Each row is a point on a landscape with many peaks, with its height.
From any point a climber steps to the highest of the 2 points nearest to it. It stops when none of these is higher. Distance is the straight distance between rows; heights are no part of it.
q163 h=2.73: [ 96 112  90 146 140 138 175 110 122  94 161  68  83 150 119 129  87 108
  95 106  84 113 105  83 133 131  93 122 106 110 150 140  85 118 127 123
 153 133 116  86 150 150 206 153 157 176 168 154 100 160 121 205 123 125
 174 105  97 113 147 156 151 197 153  75 174]
q393 h=3.15: [139 107 143 145 120 147 218 137  85 133 129  81 167 184  89 156 138 147
 166 155 126 129 118 154 117  74 193  73 122 137 152 105  96  84  93 152
 126 137 148 159 110  77 136 103  99  88 199 120 130 137 137  95 103  83
 142 143 123 116 198 126 134 141 164 131 117]
q515 h=4.10: [151 105 134 138 136  79  69  94 157 115 146 185 145  69 119 180 157  96
 131 135 139 149 170  90 110 110 125 106  72 122 146 154 102  92 185 117
 155 131 111 106 113 189 171 143  90  84  94  96 185  87 149  77 147 140
  86 128 116 183 188 135 114 164 102 159 134]
q717 h=0.75: [174  71 173 126  99 139 104 120 140 152 101 136 167 131  63 154 174 147
 151 144  96  80 124 102 141  98 132 107 103 133 151 151 106 149 192 134
 109 121 168 108  87 154 159 111 101 125  97 115 153 102 144  58 146 105
  75 134  99 164 134 139 106 200 122 157 130]
q133 h=4.34: [103 111 111 148 115  85 153 161  93  55  95 126 130 129 131 180  92 117
 163 115 132 129 151 150  95  88  77  70 144  85 130 152 100 129 126 147
 114 113 119 150 110 136 146 169 169 105 169 158  89 134  91 146  91 139
 117 137  92 110 164 137 126  95 161 144  66]
q711 h=3.55: [145 130 151 145  84  89 177 143  53 196 127 121 163 170 133 169 135 138
 190 162 188 169 121 165 112  81 185  84 122 144 151 128 107  98  85 144
 127 144 150 129  99  94 123 107  98  84 185  97 123 131 109 101  90  82
 100 154 122 123 168  92 120 139 114 137 109]
q50 h=5.98: [143 150 107 151  75 102 114 125  85 132 115 132 126 137 133  87 141 157
 134 147 123 128 105 109  85 142 113 137 116 144 130 131 138 100 141 155
 147 176 130 114 116 150 132 123 107  90  55 114 184  61 107 148 145 181
 137 151 117 146 130  93 112 182 116  99 188]
q789 h=6.04: [ 96 142  94 173 159 161 140 117 165 134 161 120 133 136 134 116 138 112
 131 130 167  78 137  92 145 174 178 136 142 131 125 139 126 140  90  70
 156 112 142  83 170 191 118 150 129 166 185  91  84 167 117 146 133  73
 110  92 133 128 129 142 162 152 100  93 123]
q795 h=5.05: [149 114 168 136  54  73 116 142  57  91 108 165 143  88 119 171 102 129
 178  93 153 122 144 162 117 107 102  88 127 108 118 134 119 127  82 189
  88 136 129 173 107 141 120 156 154 114 155 179  87 115  98 163  83 139
 128 166 112 158  98 103  78  73 144 133  81]
q325 h=2.89: [143 166 146 132 146 119  88 123 170 213 107  67 145 110 152  90 113 164
 127 125 150 208 146 132 111 137 146 187 136  84 145 109 151 140 124 138
 138 100 138 115 112  68  68 106 112 111  69  85 172 155 168  81 162 154
 121 132  93 101 121  69 123 126 106 169 143]
q687 h=6.39: [118 141 148 151 144 106  72  95 177 120 154 142 120 116 130 154 126 114
 138 142 171 145 134  84 158 153 148 113 149 147  92 136 128 157  91  71
  89 128 121 120 167 200 122 105 145 150 114 124 137 131 102 143 134 146
 126 132 168 126 103 180 122 117  99  85 109]
q984 h=2.34: [130  82  80 141 147 147 133 130 145  76 140 101  90 118 117 169  83 104
 110 100 105  77 131 102 133 132  60 110 117 104 157 118 107 104 132 145
 146 134 123 116 136 229 171 188 170 165 167 165 120 129  95 179 127 139
 162  97 119  98 162 164 134 149 145 103 114]
q360 h=4.94: [124  69 121 110  94 140 106 107 118 114 155  99 102 146 131  83 113 101
 110 128 169  86 132 120 141 188 123 159 152  78 146 139 111  49  62  89
 142 136 170 124 134 157 150 143 151 143 111 139 102 127 112 196 133 145
 140 143 147 150  83  65 121 151 141  97 147]
q123 h=7.97: [ 62 160 145 148 158 114 140 143 107  89 144 129 110 113 171  88  91 118
 129  99 125 138 138 131  82 138 120 127 130 100  84 136 161 147 120 130
 150  93  78 148 138 102 116 129 191 127 127 132  95 163 127 160  90 141
 173 141 129  92 131 139 102  89 134 113 126]
q340 h=7.33: [123 152 176 138 119 104  85 116 155 163 166 155 176 102 158 150 134 137
 159 115 139 156 127  82 163 154 169 128  95 156 118 135 134 169 101 140
 108 115 108 109 138 165  99 147 140 154 101 122 141 153  95 121 104 139
 117 111 119 152  50 175 121  97 102 119  96]
q422 h=2.30: [160 175  76 101  91 137 183 184  84 164  66 166 191 193 147 130 145 119
 129 183  98 142  94 209 116 113 140 146 139 154 113 146 133 140 172 145
 105 172 114  94 150  72 132 108  79 122 110 117 115 117 110 105 146 136
  73 118 122 135 150 135 168 129 117 186 102]
q40 h=3.10: [135  96 109 190 151  94  79 124 115  95 110 204  89  66 138 164 143 125
 157 155 158 108 119 147 103  99  81 140  94 170  89 164 123 134 125 157
 120 150 135 143 147 209 125 160 104  75 116 124 100  70 146  77 158 120
 124 127 160 132 174 122  78  97  97 160  49]
q389 h=4.33: [ 97 135 175 119  97 150 177 137  99  68 176 126 163 128  36  88 193 112
 148  84 129  67 110 102 108 170 140  85 110 133 135 114 138  96 143 157
 154 119 138 181  98 116 138 135 125 109 158 156 130 153 133 179  98 121
 145 154 100 165 123 124 162  68 161  82 167]
q22 h=7.02: [ 73 142 111 143 109  94 162 142  71 102 167 124 130 127 165  99  84 104
 136  80 136 136 161 144  98 137 133 108 114  90 133 125 139  94  82 142
 143 106  88 133 150  89 122 152 177 125 151 136  94 166 122 197  73 114
 148 131  72 127 127  94 148  66 130 119 124]
q748 h=6.83: [123 115 113 125 149 191 148 107 155 143 175 143 130 126 131  98 156 115
 119  78 164  69 135 110 168 184 171 149 129 145 112 108 151 128  71  80
 153 106 155 115 174 123 101 157 121 163 179 111  54 163 142 161 123  58
 150 121 142 111  88 120 159  89 126 116 122]
q521 h=4.03: [122 136 157 111 129 131 115 134 149  81 137 101 151  96  63 125 161 119
 137  59  94 109 143 124 117 147 139  96  92 131 153  98 130 149 173 168
 130 107  98 178  66  63 111 121 142 104 133 149 176 145 161 139 117 147
 154 147  89 150 126 158 138  60 156 104 145]
q426 h=3.57: [128 169 127 101 178 157 108 134 166 133 116 115 152 127 104 129 144 147
 123 170  75 140 139 138 192 161 183 146 134 156 111  94 121 162 147 126
 110 118 150 148 136  19  89  75 125 125 117 127 156 152 162  82 144 129
 147 137 154 131 121 158 172 110 117 137 124]
q839 h=5.44: [144 138 141 113 141  88  75 138 137 143 107 175 108 130 148 163 114 135
 124 169 155 148  82 121 149 138 143 129 181 155  58 161 136 165  83  76
  81 148 153 128 150 155 146  85 150 130 126 125  82 114  80 137 105 134
 128 157 195 132 119 159 112 140  84 130  90]
q767 h=4.81: [172  76 104  93 127 137 129 168 159 137  82 114 105 115 146 179  68 135
 113 132  80 128 128 137 187 128  93 147 107 103 147 109 112 171 138 144
  83 129 176 140 139 120 157 147 123 173 139 196  98 164 125 108 156 112
 109 115 135  79  82 172 106 150 151 168  70]
q106 h=6.36: [ 89 173 125 125 112 120 114 115 132 112 172 128 127 152 108 101 159 116
  47 167 159 138 120 109  88 191 110 124 155 123 125 160 157 100 148  75
 144 126  82 132 145 189 110 135 118 130 103  85 196 110  80 179 151 154
 123 134 107 133 107 120 204  78 104  93 178]
q118 h=5.10: [127 173  98 156  98  94 111 116  83 153 144 164 166  92 170 135 129 148
 135 128 115 153 135 115 113  93 116 142  68 166 150 144 136 151 152 180
 147 147 100  72 128 156 127 157  97 106  79 113 187 103 133 145 109 147
 111 117 120 154 124 141 125 187  82 126 161]
q658 h=5.27: [141 125  99  93 129 166 207 174 176 107  80  71 137 204  99 132 127 174
  91 147  65 100 108 167 150 125 119 117 136 119 184 102 135 125 166 139
  97 120 132 136 140 122 105 140  98 158 130 191 152 141 132 102 159 152
  86 112  85  78  94 174 179 120 170 150 121]
q721 h=6.01: [159 134  99 177  92  78 102  80 116 115 133  90 143 174 127 166 111 172
 124 143 127 142 127 105 143 155 107 157 114 124 194  82 102  46  92 147
 115 146 151 148 127 199 122 156 110 121  67 174 191  74 123 110 188 196
  99 142  90 143 131  92 152 142 148  94 122]
q196 h=3.83: [108 115 147 112 107 114 124 156 171  72 111 111 124 103 110 120 103 129
 111  94  83 145 178 136 109 122  82  89 107  81 158 104 113 138 205 184
 144 105  78 178  61  38 114 132 142 115 101 168 161 142 163 137 115 163
 141 140  65 139 131 147 126  96 151 167 129]
q820 h=7.04: [ 85 134 151 112 133 145  87 102 148  76 179 131 126 112  95  68 160 106
 152 120 129  89  97  99 115 161 146 124 147 155  71 132 146 138 152 127
 155 109  93 128 139 122 134 127 163 143 100 110 149 111 133 182 103 160
 187 131 176 158 107 127 118 132 132  68 200]
q831 h=3.08: [134 136 122 113 159 119 103 118 148 173 105  93  88 118 137  85 116 136
 133 157 140 199 168 111 174 149 129 192 123 101 142 108 126  89 116 107
 136 127 168 119 143  35 115  70  89 100  94  99 158 145 173  98 159 143
 156 123 138 113 154  72 150 150 104 152 148]
q891 h=3.34: [122 146 151  86  95  65 104 132 111 100 139 169 173 126  95 152 161 111
 101 175 154 167 173 120  89 129 113  73 116 115 111 145 107  87 143 120
 109 166 104 166  99 121 147 122 108  85 121 125 174 100 114 129 112 153
  94 164  82 194 157 110 177  86 115 129 127]
q635 h=6.69: [111  99 157 131 159 109 138 132 140 133 112 116  93  88 121 124 122 118
 116 148 156 180 164 149 104 112 111 126 165  74  97 126 122 120 121 119
 145 117 157 157 100  64 120  94 161  97 169 111 102 131 130 108 127 110
 167 150 167 119 168  79 122  97 127 130 118]
q396 h=0.36: [123 181 113  90 179 127 116 187 197 137 109  98 145 156 162 156 109 130
  91 152  87 152 146 130 156 146 132 101 114 132 124 159 120 194 189  98
 103 141  91  98 148  83 120 100 119 156 114 125 123 167 141 104 120 146
  90 110 105 107 117 191 150 168 131 167 114]
q985 h=6.45: [129 139 115  89 116 149 165 134 153 101 136 103 100 154 115 131  97 118
  72 146 120 141 123 126 168 174 148 145 151 125 133 119 128  99  96  85
  99 132 139 144 156 115 126 121 139 175 142 182 121 159 111 168 127 147
 153 106 125 108 105 137 181  92 129  97 140]
q333 h=5.82: [130 127 107  98 105 160 163 144 109  98 115 120 149 186  91 108 133 156
 115 146 101 103 127 128 153 161 122 148 125 115 181  97 121  84 135 141
  97 119 119 153 140 107 117 142 118 163  98 178 152 148 133 143 142 158
 108 120  80 138 111 117 203 102 144 129 155]
q225 h=7.42: [107 105 138  98 179 109 126 102 186 100 119 103  62  71 129 133 109  80
  70 141 107 171 171  98 110 132  96 125 153 105  96 134 123 121 169 100
 148 123 113 145  90  67 170  99 166 113 164 150 127 131 151 113 127 154
 166 132 147 122 183 119 134 111 128 119 161]
q32 h=7.56: [131 163 107 125 113 115 108 133 113 132 156 138 122 128 134 151 127 136
  78 160 128 153 114 100 153 145 109 132 126 167 129 126 123 104 120 102
 119 153 101 119 155 171 135 116 120 144 132 133 160  97  89 174 132 169
 120 122 148 107 102 143 178 119 106 104 158]
q502 h=0.24: [145 177 106  95 115 103  97 173 203 162  84 112 168 157 175 150 130 128
  98 177  92 145 131 125 134 110 102 133 103  82 144 165 137 200 184 101
  95 128  97  89 118 110  93 102  99 136  45 102 158 144 118 109 141 161
  74 139  84 124  77 166 150 176 108 204 119]
q829 h=2.60: [152 150 134  89  92  98 167 168  90 154  77 157 152 176 139 130 125 114
  83 202 148 145 117 193  73  95  81 137 165 124 115 148 109  91 162 114
 116 187 121 132  92  86 153 108  95  89 129  98 126  79  93 122 151 133
  75 147  96 128 171  83 200 120 121 162 131]
q427 h=5.76: [138  89 143 136  75 105  92 118  77 147 112 150 177 107 136 130 117 110
 182 101 144 111 172 124 137 126 117 124  98 102 124 147 124 125  79 167
 106 107 140 143 127 141 129 165 136 139  97 140 108 151 123 136 127 104
 112 125  92 161  77  85 102 106  99 144  84]
q785 h=5.32: [106 170  99 129 182 150 157 118 175 175 144 145 170 158 123 138 156 113
 110 135 137 108 141 112 136 169 146 118 121 116 125 167 141 179 138  53
 131 106  94  63 179 179 134 153 124 153 157  88 116 163 103 157 137  68
  99  67  90 130  98 181 179 141 111 126 104]
q804 h=6.07: [134 109 168 135 151 136 103 108 148  93 120 155  73  63  99 148 141 113
 124 103 162 123 139 138 124 125 107 113 171 143  88 121 144 136 117 122
 119 127 149 168 105 128 126 125 174 114 172 142  96 106 121 117 103 102
 169 155 170 125 143 120  99  53 168 106 114]
q505 h=3.76: [125 131 130  91 128 139 134 156 107 127 119 159 175 126 108 138 139 134
 143 136  85 126 124 156 151 119 176 109 105 173 120 129 120 150 141 148
 113 136 121 153 116  61 110 105 112 114 157 132 131 149 156  93  99  92
 122 118 131 152 138 179 140 112 132 148 106]
q82 h=6.15: [138 107 127 126 153 215 122  98 134 109 163 126 141  91 103  84 136 106
 134  31 115  47 119 111 147 151 146 122 101 161 118 108 167 150 134 126
 142  86 124 124 150 162 122 163 149 179 162 143  71 155 119 172 110  78
 183  83 147 132  87 147  84  91 175 102 141]
q991 h=2.93: [141 131  99 103 120  97 172 141  55 133 108 161 125 124 148 148 121 104
 108 165 149 150 125 198  91  98 116 121 142 160  89 133 108  91 116 135
 131 179 125 139 128  90 140 138 114  92 197 111  93 101 119 130 127  95
 109 146 144 129 188  85 178  79 103 146 123]
q137 h=2.01: [150 152  74 151 136 135 193 189  87 126  85 120 118 178 164 127 132 158
 154 175  88 124  89 196 113 102 120 147 150 117 128 136 119 135 139 135
 107 159 133 125 151  88 141 115  88 111 142 135  87 104 123  96 144 128
 100 119 128  88 187 151 140 158 113 156 104]
q925 h=3.62: [138  96 164 112 134 152 159 146 165  87  96  91  75 128 105  69 108 144
 116  99  85 111 132 147  88 109  69 132 154  65 148  93 154 142 181 151
 164 104 109 164  59  78 125 122 149 119  83 161 146 134 151 125 133 170
 175 132 115  96 115 130  96 125 180 137 167]
q977 h=6.51: [129 109 152 139  85 126 121 112 125 168 147 137 208 117 133 160 140 114
 169  93 146  95 142  96 131 136 130  91  80 120 122 150 147 163 115 148
 131 104  97  86 132 171 125 158 122 157 132 129 113 154 114 173 105  88
 116  92  65 170  44 156 124  96 100 129  83]
q961 h=4.69: [ 91 162  69 151 144 127 139 167 132 137 125 128 165 179 140 166 154 112
 135 148 124 105 164 138 140 135 120 117  90  96 130 151 104 144 160 101
 129 128  85  79 190 171 152 149  91 125 134  95 132 124 119 121 135 106
  87  77  71 153 160 161 176 149 106 152 101]
q892 h=3.24: [127 176 133  94 151 126 176 139 111 166 146 169 125 123 147 167 149 103
  44 132 150 188 131 168  73 112 141 101 117 165  80 165 147 140 123 141
 133 168  93 135 100  88 116 117 126  99 216 117 116 143 113 140 111  79
 101 130 145 112 152 139 165  75 103 151 153]
q761 h=5.37: [107 175 166  79 132 151 120 128 175 125 153 131 145 108 130  62 141  87
  79 115 110 122 124 134  75 150 116 145 148 107  75 153 208 189 174 111
 131 104  74 140 100  86  84 108 159 147  93 111 167 173 137 166 104 155
 151 137 126 107  58 129 120  85 154 118 177]
q684 h=3.38: [129  93 122 131 136 181 185 139 133  99 119  62  79 141 120  89  77 154
  95  83  79 126 108 145 115 116  98 154 134  94 156 108 140 125 132 132
 148 112 118 123 109  98 136 138 168 174 122 169 114 151 130 140 132 144
 180 125 120  77 128 110  82 159 199 134 181]
q952 h=7.24: [146 120 132  74 151 160 147 118 155 167 133 148  81  50 167  84 108  91
  40  77 153 155 138 125  88 121  93 168 138 137 118 126 182 144 130 141
 177 110 109 126 104 121 109 156 150 155 132 114 159 128 134 156 141 116
 136 121 146 108 105  88 101 102 154 133 206]
q154 h=5.87: [138 143 164 112 106 151 112 106  72 158 166 196 126 101 130  82 158 126
 114  67 177 128 119 144  91 124 133 101 139 168  89 141 158 121 105 153
 149 116  94 138 117 147 107 127 138 118 148 107 128  87 104 148  99 120
 154 146 179 153 112  68  92 103 128  97 190]
q69 h=6.48: [146 127 156  96 141 177 132 114 109 145 159 155 108  94 136  74 143 134
  88  38 162 137  95 159  80  97 133 148 146 160 125 119 188 138 129 120
 138  94 102 166 128 150  73 159 136 146 129 129 141 121 100 123 120 111
 163 114 156 105  89  84  74  55 182 134 171]
q390 h=1.15: [151  65 126 159 121 169 149 140 114 146 107  92 107 172 123 124 143 154
 163 146 110  61  72 129 146  78 101 144 156 112 166 151 106 112  91 129
 107 137 191 107 134 199 159 138 122 149 136 153  71  95  91 115 152 100
 103 140 146 117 135  97  64 207 172 118  97]
q633 h=3.49: [124 157 152 105 127 113 168 137  95 110 136 177 147 129 110 173 145 120
 120 116 115 162  95 157 100  78 165  53 120 166  85 150 135 178 121 121
 115 171 124 120  93  96 128  99 126 101 204 120 104 115  93 131 101  76
 127 144 139 126 140 186 139 110 133 114 127]
q614 h=4.61: [160 144 143 101 114  79 120 143  96 183  92 151 122 161 166 160  94 156
 141 180 146 161  98 155 149  96 126 154 171 162 117 116 125 126  50 124
  74 166 156 140 145 121 121 105 120 126 118 128  90 123  82 117 127 134
  91 171 162  98  93  92 119 137  88 138  76]
q241 h=1.48: [143  88 134 174 148 130 170 135  99 146  97  96 111 177 132 137 131 156
 195 151  75  91  79 121 147  73 150 142 166 148 127 128 113 151 114 128
 115 133 190 101 137 100 159 108 144 126 153 120  69 134 132 109 121  89
 129 134 144 112 152 141  50 231 125 115  95]
q544 h=7.22: [153 122 140 157 116 118 120  78  98 160 145  98  96 123 148 138  90 167
 137  91 149 186 124 116 152 128 141 140 116 149 173  82 103  85  67 158
 124 128 150 140 116 177 126 142 114 144 113 172 174 116 119 108 129 150
 130 143 148 124 114  81 111 143 146 117 145]
q784 h=4.08: [176 114 122  99 122 118 117 132 134 152  87 148 122 167 135 121 100 153
 133 208 125 120 127 157 176 136 126 166 190 127 123 103 118  91  83  98
  85 150 187 135 179 111 115  81 112 147 108 155  71 153 133 104 166 141
 106 142 140 124  98 104 147 124 106 122  75]
q183 h=4.63: [171  73 132 110 120  90 151 133 101 199  85 132  71 113 173 141  69 132
 128 129 118 176  81 137 135  63  89 165 133 143 135 135 101 133 103 133
  92 165 186  94 101 109 182 120 132 119 145 150  82 110 109 127 120 105
 121 138 165 108 129 121  54 206 112 166 115]
q880 h=3.69: [113 154 151 172 109  75  85 105 110 110 160 182 145 115 100 181 172 119
 159 173 157 155 159 125  95 111 139  83  92 140 115 144  96  92 149 136
 136 140  96 139 125 160 130 101 103  50 147  79 162  87 156  77 134 129
 120 149 125 182 207 122 141 103 104 134 101]
q311 h=8.36: [120 109 146 110 189 118 109 104 207 134 103 137  34  36 153 121  94  96
  62 107 155 187 144 108 106 131  79 174 158 117  86 117 160 139 137 123
 156 121 112 125  83 111 148 134 146 114 121 119 146 122 165 126 132 142
 145 126 170  96 147 102 123 108 135 154 190]
q860 h=5.75: [ 88 181 128 103 134 146 134 117 129 102 140 137 111 105 130  74 138 121
  50 144 137 142 149 124  87 145  84 133 153 149 113 120 156 131 169  96
 153 131  71 162 132  97 100 133 149 130  92 101 193 122 128 158 141 200
 131 114 109 108  94 130 178  50 123 114 179]
q516 h=4.58: [102 186 110 148  97  66 149 158  66 182 136 164 185 118 180 144 122 140
 156 118 138 184 138 148 100  96 130 127  84 135 144 153 152 143 105 172
 140 154  65 106 140 151  80 150 108 101 112 103 155 109 115 148 117 125
  75 125  74 126 116 126 119 120  98 150 113]
q818 h=0.48: [140 150 108  89 173 128 104 159 187 100 131 140 135 135 111 168 141  88
  95 164 109 149 134 126 131 147 131  86 134 141 113 145 121 158 196  75
 105 140 113 124 119 137 148  96 119 119 138  97 152 116 138  92 120 141
 112 125 137 134 168 199 170 148 116 136 115]
q310 h=4.11: [100 172  76 196 134 102  72 127 120 131 104 131 143 138 178 133 155 155
 163 143 144 122 155 120 125 147 115 152 116 110 132 157 130 153 163 133
 142 106  95  96 199 193 130 154  87 132  74  77 141 109 154  91 164 154
  81  91  97 129 135 155 139 146  69 156  79]
q623 h=3.33: [134 120 121 143 151 118 134 123 112 135 108 114 108 131 150 109 124 129
 148 166  91 150 130 130 188 128 144 174 105 153 117  83 119 109 108 139
 125 155 185 141 145  52 133  91  87 105 119 139 135 111 194  70 152 128
 163 127 170 120 146 109 127 144 121 124 130]
q371 h=4.70: [184  87 111  92 135 165 145 162 193 104  69  95 105 138 108 177  99 147
  77 119  90  99 102 161 141 109  74 102 136 120 167 107  98 169 184 143
  92 128 142 133 102 162 148 143 120 166 138 185 118 141 107  81 145 126
 101 102 114  62 111 224 139 136 162 168  92]
q576 h=5.66: [138  92 137 111 106 176 105  86 169 116 191  98 108 167  97  81 145 122
 100 143 165 105 114  97 181 200 178 173 140 130 156 106 115  57  75  84
 140 134 182 145 135 161 136 110 121 146  92 139 124 134 134 140 164 124
 155 139 166 148  89  94 157 159 149  83 156]
q664 h=4.68: [ 70 117 159 117 157 145 138 115 138  87 170 130 158 141  46 123 191  83
 172 106 137  58 137  91  94 127 160  74 115  99 133 151 114  97 173 136
 171  86 124 134  86 127 121 123 131  96 175  90 123 149 150 149 108  94
 146 146 107 197 191 138 159 106 145  92 162]
q645 h=3.54: [121 121  88 180 128 122  93 147  74 143 101 171 100  86 179 135 133 134
 162 117 145 118 131 146 135  95  99 147 116 146 134 140 143 144 129 176
 140 140 138 111 189 181 132 161  99 113 115  98 107  98 177  98 144 125
 103  93 148 114 138 108  77 132  79 172  65]
q43 h=6.20: [102 148 151 130  93 111  87  97 101 106 172 173 105  83 150  69 142 100
 116 131 178 111 119 117  85 149 110 132 144 156  61 150 145 110 120 109
 138 150  99 140 115 124 150 132 167 115 110  93 139  70 125 175 104 153
 179 164 196 167 120  80 107 127 111  84 184]
q175 h=0.89: [182  75 157 136 105 163 113 125 122 128 104 103 131 150  94 119 153 167
 145 128 102  71  99 129 135  98 115 130 126 143 160 119 119 154 138 164
 132 125 182 130 105 178 139 128 119 152  94 161 143  91 122  89 155 131
 113 111 128 129 114 133  91 179 156 125 122]
q252 h=1.71: [157 109 137 141 100 138 175 162  74 121  77 139 133 167 138 138 128 150
 179 174  86 100  95 178 151  85 161 146 157 158 104  98 112 137 100 133
  98 148 185 149 145  71 124  93 134 124 136 148  51 114 135  89 115  90
 130 143 172 108 159 130  69 149 142 134  68]
q756 h=3.09: [ 78 119 124 146 138 172 209 107  97  99 175  64 108 170 117  93 104 151
 105  87 121 134  90 120 122 113 150 133 123 124 192 126 127  90  97 125
 155 116 146 121 121 126 134 135 161 144 160 164 128 147 129 162  91 122
 175 121 117  92 147 117 137 179 162 111 204]
q413 h=0.08: [135 164 120 138 101  98  89 166 114 139  77 111 195 208 158 147 123 147
 176 189  88 161 117 132 141 109 134 118 126  93 140 145 113 173 173 130
  77 119 106 107 127  88 133  78  91 127  61 115 139 122 127  94 122 154
  63 141  74 165 134 142 124 182 108 170  77]
q193 h=4.60: [122 176 110 179 125 161 118 102 144 152 144  90 117 129 145  75 147 169
 112  77 156 134  99 131  73 138 129 155 135 127 169 138 165 160 141 142
 175  89 105 116 143 225  83 161 120 135  72  93 196  86 121 107 171 152
 110 123 122  99 128  94 109 130 122 138 151]
q206 h=5.45: [143  88 106 115 153 102 116 114 141 145  92 103  68 103 162 176  56 154
 116 127  71 158  99 128 179 116  95 157 132 145 126  92 114 154 110 129
  79 163 185 147 126 108 158 110 150 171 133 189 110 140 136 120 159 153
 130 120 171  88 116 159  53 178 127 137 108]
q7 h=4.09: [107 191 106 166 103  98 146 131  81 170 138 132 163 168 171 142 135 176
 177 178 174 194 123 164  98 109 176 129 134 137 134 121 139 113  79 139
 137 142 110 111 146 124  78 100  94  82 134  71 146 130 101 106 132 142
  88 135 112 101 137 100 165 108  91 140  97]
q47 h=7.08: [ 66 159 103 172 188 113 106 114 115 120 138 144 123  76 173 136 123 101
 162  80 112 123 164 129 143 129 148 118 118 139  95 108 144 154 115 131
 147  92  79 116 164 104  97 149 171 116 156 105  93 167 176 138 102 117
 179 102 139 125 141 134 113 108  94 113 110]
q232 h=5.61: [127 108 137 129 133 199 102 115 132 119 128 127 143  94 104  78 139  96
 169  49 109  80 143 122 108 133 100 133 119 120 126 121 163 159 183 180
 182  81 109 147 109 150 114 180 165 159 105 121 137 138 149 129 120 116
 176  96 128 127 116 125  67  97 151 156 142]
q141 h=5.09: [120  96 126 129 133 158 114 110 146 146 156 129 180 124  72  89 197  91
 162  74 144  67 151 115 101 121 144 125 106 103 151 144 145 127 185 166
 171  80 110 110 109 161 110 166 121 126 132  84 175 130 157 142 138 105
 119 121 106 197 130 110 127  93 128 115 151]
q749 h=5.19: [121 149 113 155 101 124  71 106 130 115 107 123 134 125 116  58 141 156
 148 109 140  94 106 121 100 136 101 151 128 128 156 152 165 130 180 160
 176 113 113 117 112 172 116 143 122 131  36  99 176  72 142 123 160 160
 139 138 136 149 128  96  99 126 120 114 169]
q542 h=2.85: [119 124 149 161 112 176 207 129  88 118 167  78 153 206  96 119 151 188
 152 102 133 115 106 148 153 114 202 113 134 128 182 105 129  84  82 151
 145  95 156 143 125 111 105 122 118 122 172 145 135 146 140 125  99 101
 132 143 106 120 146  99 134 144 172 103 128]
q603 h=6.22: [175  84 144 123 121 141 110  83 142 124 146 105  79  94 129 168  79 143
 135  89 116 145 118 102 184 128 145 142 111 160 140  87 125 124  69 136
  81 139 161 137 133 155 153 139 137 188 149 207 113 154 121 131 115 133
 158 109 168 112  96 139  91 147 169  94 145]
q758 h=3.84: [140  98 152 125  99  89 105 117 134 101 113 137 107 149 134 131  79 132
 138 199 167 117 160 116 171 170 113 149 175  92 114  91 102  59  42  60
  92 149 195 176 155 140 119 103 139 122 118 170  55 146 122 139 150 167
 139 175 151 130 101 103 136 101 160 102  61]
q469 h=6.31: [102 108 146 124 129 175  92  92 172 107 182 113 135 145 101  63 156 136
 172 125 147  88  93  58 176 182 194 178 152 150 111 103 109 111 105 112
 145 104 145 119 150  97 141 117 169 149 103 126 117 144 150 160 115 143
 187 142 180 149  92 118 119 185 136  76 178]
q552 h=4.52: [132 128 109 141 167 121 121 106 170 169 144 135 119  67 117 169 139 105
 131  98 121 167 165  76 145 118 156 111  65 143 162 124 107 129 153 128
 159 123 120  96 115 132 154 134 124 116 143 111 196 139 156 108 142 114
 108  92 120 149 163 158 134 174  97 136 163]
q92 h=0.62: [158  97 173  97 152 136  97 132 202 117 123 130 151 112  89 194 133 119
 141 139  92 122 137 100 154 123 143  86 101 125 138 142  89 178 225 101
  92 126 136 105  92 119 168  92  98 127 103 108 158  98 134  75 128 118
  96 129 140 156 160 202 114 204 132 167 146]
q575 h=4.30: [156  71 123  92 130 132  84 118 152 113 136 146  70 129 113 102 108  73
 113 145 183  94 165  92 161 181 115 150 184  73  88 131  99  67  73  51
 133 147 191 126 145 143 149 114 137 136 138 120  51 158 111 162 138 108
 153 137 173 146  98 112 131 131 134 106 110]
q182 h=6.34: [ 74 124  96 198 194 124 141 112 135 155 140 120 127  89 161 169 141 131
 167 104 152  96 158 113 168 117 198 117 130 130 117 124 104 152  93 116
 161  96 124  75 162 148 116 156 125 126 194  79  96 174 171  98 118  65
 128  93 135 114 167 166 132 129  86 118  64]

Where does a climber stop that starts at each point below?
q502 -> q505
q241 -> q505
q413 -> q505
q163 -> q748
q542 -> q50

Call two points neighbours if one is among the 2 nearest of the other. Go from one point of each pair to the other, from neighbour to neighbour, staying as high as possible. Name the lowest point that can't be avoided.
q32, q50 -> q371
q311, q820 -> q154
q123, q748 -> q789
